Each row is a point on a tangle of strands that fork and nearly touch. The rows are in no order.
Two points are linked if the straight distance between their rows is under 98.1. Some points are linked to none.
(241): [-13  26  25 -28 -18  24  20 -35 -16  29   9 -21 -25  -3  20 -15   8  29
   2  40  -4 -17 -28  -3  11]
(772): [-32   5   1  17   3 -26  10 -17   3  45  16  10  -9  -6 -34 -16 -32 -23
  -4 -22 -23 -15 -41  30 -18]
(400): [  1 -39 -16  26 -10 -28 -25 -57 -26  -7 -44  38 -12   4  -5  12  -6  12
  -2  -6  -5 -15  29   0  12]
(379): [ 15  26   2  -3  29 -21 -23 -27  -7  17  -1 -32  29  21 -16 -21   9 -18
  -2 -14 -35   4   3 -18 -51]
(683): [ 22  22  47  37  23  15   6  32  27  -3  -7  12  42  12 -48 -27  14  20
 -15  21   9  -1  27 -18 -41]
(741): [ -8   7 -15  -3  50  14  21  51  28 -13  -2  -7   8  23  -9  -9   9 -16
  -1  -4  28   1  27 -17 -27]
(563): [ 15  23   1   3 -17  76  -5  26  24  49 -14   9   8   0 -21  25 -45  -3
  24  -6 -40  12 -23  20 -11]
(30): [-22 -23   7   5   5  51 -32  15  15  21  35 -30 -10  30  23  30 -40 -28
   0 -15  10   3  -5 -15   2]
(466): [-39  12   9 -25   2  33  27 -21   1  41  11   2 -19 -10 -28  -8 -12  19
  20  22  -1 -33  -9  16  18]
(204): [  7 -20 -24 -40 -10 -13 -23  16 -34 -25   3   7   9 -15  19 -23  38  46
  -4  -3 -11  12 -12  -6  51]
(429): [ 28 -14  -2  -8   0  16 -15  -8 -26 -16  -4  19  18  19 -20 -24  19  40
 -21  17  -1  25  -2 -31  -8]
(6): [-38  46 -18  10  -5  34 -27 -20  12  -3 -45  12 -27  12 -36   6 -12 -21
   7   1 -27 -19  -8 -28 -16]
(646): [-49  15  31  23   0 -59  15  -8  12  13 -23  12  22   3 -21  10 -16 -28
  21  32  28  -4  25  -6  24]
(170): [ 10   0  11  15  29   6   5 -15  -2  10 -11  13  13  27 -42 -17  22  31
 -28   9  -6 -15  20 -20 -31]
(520): [-59   0  14  10  -8 -26  23  21  13 -29 -24  16 -15 -16  31  14  -8 -25
 -26 -10  12 -12 -12  11 -25]
(60): [ 34   5  25 -23 -11   3   6 -41  -8  12  -7  -1  -5 -30  21  -8  15  13
 -18  13 -30 -19 -39   2   0]
(176): [-40  32  22   7 -13 -20  27  11  26  -1 -23  11  -8  -4  -2 -14  -6 -14
  -9  14  10 -14 -24 -17 -30]
(442): [-54  34  16  24   0   0  11 -11  25  13 -27   5   8  14  -5  14 -18 -39
   9  18  23   0  21 -16 -14]
(81): [-15  37   6  -2 -11  38  -5   4  39  58   0  -2  -3  27 -29  31 -27 -19
  31   9 -26  18 -16 -19 -22]
(513): [ 29   4  24   9 -36   5  -1 -30 -16   4 -11  19  11 -17  -6  -8 -20   2
   6  18 -26   2  -8  17   3]
(743): [ 12 -19 -15 -25  -1   5  32  28  12 -26   0  -3 -32 -10  38  30  27 -14
 -24 -26   8   2 -19 -15 -24]
(624): [  9   8 -55 -10   7 -11 -18  26 -28 -56  10 -17 -30   6  23 -23  19  20
 -30 -29  21   2   0  10  -4]
(306): [ 25  24  -7 -26   2  29  49 -30   2  -7 -29   4 -15  -9 -10  -7   2  14
   9  21   0 -39  22  26 -14]
(725): [ 19 -36  20   7  25  34 -24 -12   8  -9  34 -14  12  18  31  18 -12 -37
  -6 -39  -1 -17 -10 -12 -22]
(156): [ 12  -2  17 -12 -19  19  16 -39  -3 -27 -24  36 -15 -25 -17  17  -8  23
  10  40   6 -17  20  13  18]
(691): [  1   0  63  42  -3  20  15  31  55  35  27   3   1  12   7   9 -29 -10
   1  -4   5  -2 -10  31 -19]
(373): [ 18 -41  12 -15   1   6 -14 -17  -8 -15   3  16  16  16  21  22  40  24
   1  30   6  24  14 -53  19]
(266): [-29 -32  12  15  37 -56  -2 -22 -16   2 -25  27  15  14  24   5  30  13
  14  16  22 -29  16 -39  25]
(413): [ 31   2 -16 -21 -56 -17  20 -10  -6  26  12 -22  15 -19   9  29 -29  -8
  31  15 -33  38 -42   8  33]
(239): [-49 -12  11  16  -1 -11  18  -8   6  47  23  19 -19 -12  -7  -6  -3   5
  12  12  -9 -18 -39  10  27]
(357): [ 46 -14   0  18   4 -19 -36 -36 -27 -52  -1   3  -6  -4  13 -15  -8  25
   3  -8   7  20  39  63  23]
(92): [-10  50   0  -2   9  51  -9 -14  22  29 -35   4   4  21 -26   0  -5 -30
  35  21 -35 -10  22 -30 -18]
(77): [ 35 -17 -28 -14 -30   7  -5  -3 -23  -7 -15   7   0   6   4  26  14   3
   8 -15 -45   4 -28 -27  -3]
(296): [ -5  -6 -32  -1   8 -16 -16  16 -29   0  20 -14  10 -23 -29 -27  -4 -12
  -7 -34   9  27 -11  18  14]
(398): [-14  19 -28 -15  -2 -23 -21  21 -29 -50  -1 -13 -25 -27  21 -39  19  21
 -24 -13  30  18  41  43  24]
(577): [ 40  -9  39  20  -7 -31 -48   8 -10 -37  22  25 -10 -16  13 -40  10  20
 -17 -10  19  22  29  32  32]
(489): [ 40   6 -28 -20  17 -33  -5 -34 -38  -3   0 -30  27 -14  -2 -31  42  21
  -3  11  -4   8  20   8   9]
(178): [  6   1  40  15  -5 -11  29   7  36  30  26 -15   6  -6  35  26 -27 -26
  26   7  23  -9 -19  38  19]
(411): [ 17 -14 -27  15 -14 -30 -27 -59 -34 -31 -40  -8  -2  -3  21  13 -15  26
  16   4  26   7  33  25  27]
(216): [ 12 -21  -7  11  17 -19   5 -15  -1 -16 -32  35 -19 -10  -3   8   5  -5
 -25 -34 -19 -44 -25  23 -39]
(604): [-12  -2 -38  -8  22  62  -2  25  -2 -34   2  -6 -30   0   1  27 -27 -25
 -18 -27  16  -2  25  16 -22]
(289): [ 16 -34   3 -23   7 -31  -6  18   1   1  18  12  15  -7  26   3  42  11
  12  -4  -9  10  -6 -30  34]
(465): [ 37  11 -34 -54   3  -2   6 -16 -29  -7   4 -54  14   3  23 -18   2   7
  24  14 -15  22  23  -2   9]
(206): [  0  15 -13 -12   8 -36  19   0 -13  -7   6 -27  -3 -12   7 -33  -6  -7
 -18 -14   1  -9 -27  10  -4]
(72): [-26  -4  39  42  20  -4  -4 -22   7  45 -10  23   4   8 -51  -6  -2 -19
   5   7 -29 -29  -7  21 -20]
(676): [-14   7  13   1  -3  -9 -20  21  -7 -16  37  21 -18 -14   7 -59  18  14
 -23 -16  30  31  36  50  32]
(671): [ 41 -15 -23  -9  -2 -29 -36   1 -42 -21  12 -19  36  -3  24 -37  23  36
  -6   0  14  37  17 -14  41]
(641): [ 18  -3 -11 -11   9  25  33  32  39  11  12  -8   1  14  14  30   9 -15
   0 -29 -21   2 -24 -31 -14]
(686): [ 10   1 -46 -34 -49 -26  -8 -13 -37 -18  -2 -22  -1  -8  15  32  13  -5
  30  -6 -37 -12 -26 -23  34]
(524): [-16  50 -40  -9 -29  12   7  -6 -13 -16 -32  -2 -26   3 -12   3 -27  -9
   5   1 -12 -11 -11 -12 -31]
(541): [-28 -22  37  23   3   2  -1  34  33  50  56  10  13  18  -4   9  24  39
   0  30  20  13 -11 -12   9]
(361): [  2  10 -22 -35 -35   7 -10 -23 -20   7   8 -32   5   0  15  36 -22 -23
  52  10 -34  12  -2  -2  33]
(318): [  8 -34  44  36  14  17 -51  10 -10  -6  46 -15  -7  10   3  -7 -14 -10
 -27 -21  29   0   1  -3 -19]
(370): [-21   1 -28  16  13  29   5  50  18 -39   0 -20   8  -5  -5   7 -17 -15
 -16 -23  42  20  52   8 -20]
(38): [ 20  -1   2  -7 -22  -2  16   0  28  50  42 -16   8 -11  30  28 -26  -1
  22  13 -20  24 -28  28  14]
(243): [-10 -14  -3   0  10 -48  -5  -5   1 -29 -45  23  42 -10  29  -5  57  34
  -2  37  33 -29  -4 -37  33]
(288): [-11 -11  16  19  19 -24  15  39   9  -8  12   1  34   7  -6   5   2 -29
  -2 -13  36   1   9 -15 -12]
(297): [-14 -18 -32   9  33  24   3   5  -4 -28 -29  23 -31   9 -19  25 -24 -21
 -22 -30  -3 -32   5   9 -41]
(88): [-20  -6  -4   3 -25 -23  11   0   7  57  24  21  19  -5 -26 -14  19  20
  17  15 -27  22 -36 -16  29]
(246): [-33 -24  -5 -16 -18  -4  24  31  24 -32  -3  29 -32 -28  21  31  19 -13
 -10  -1  18   4   6  -1   7]
(34): [-35  -5  38  46  15  51 -16  26  36  40  28 -20  -6  14  -6  21 -36 -24
   3   0  28 -12 -16  17  -9]
(344): [ 18   1  19 -26  33  15  41  34  40  36  25 -13  -3  18  16  -3  10  16
 -20 -20   4  -1 -36  -3 -22]
(475): [ 22  28 -26 -60  -2  23  36 -20 -12   1   1 -31 -13  -2  -5   2  -5  -6
  20  19   5  -6  19  22  21]
(240): [ 19 -25  13  24  -4  -3 -40  18 -18   7  37 -18   4  -7 -21  -7  -7 -15
  -3 -15  -4  32   7  -8   2]
(455): [ 26 -15 -47 -26 -21  10  -1  25 -23 -47  -6   7 -36  -1   6  19  10   5
  -7 -37 -16   0  -3  -4 -18]
(607): [ -1 -38  -6  11  23 -16 -10 -21   2 -13 -26  34 -20  10   3  10  37  17
  -3  -9  11 -24  40  -6  12]
(448): [ -3  47 -21  -4 -12 -10  20  -8 -13 -15 -14 -22  11 -18 -20 -41 -32  -7
   3  23   8   3   4  -1  -4]
(752): [ -1  11  38  52   1 -26   2  40  16 -13  -7 -11  42  11 -22 -23   1  -7
 -38  -1  13  30  16 -21 -33]

A fork is a point with three links, a tip a point with one. Leave the first point through the second and follow the links. Name the first fork or tip that comes.
(370) / (741): (239)
(77) / (686): (563)
(465) / (489): (216)
(563) / (81): (455)
(624) / (398): (243)

A fork is a point with three links. Follow the links from the first point to the second and name the forks in between, in order.
(176) / (266): (743), (455)
(6) / (624): (455)
(489) / (88): (239)
(296) / (176): (455), (743)
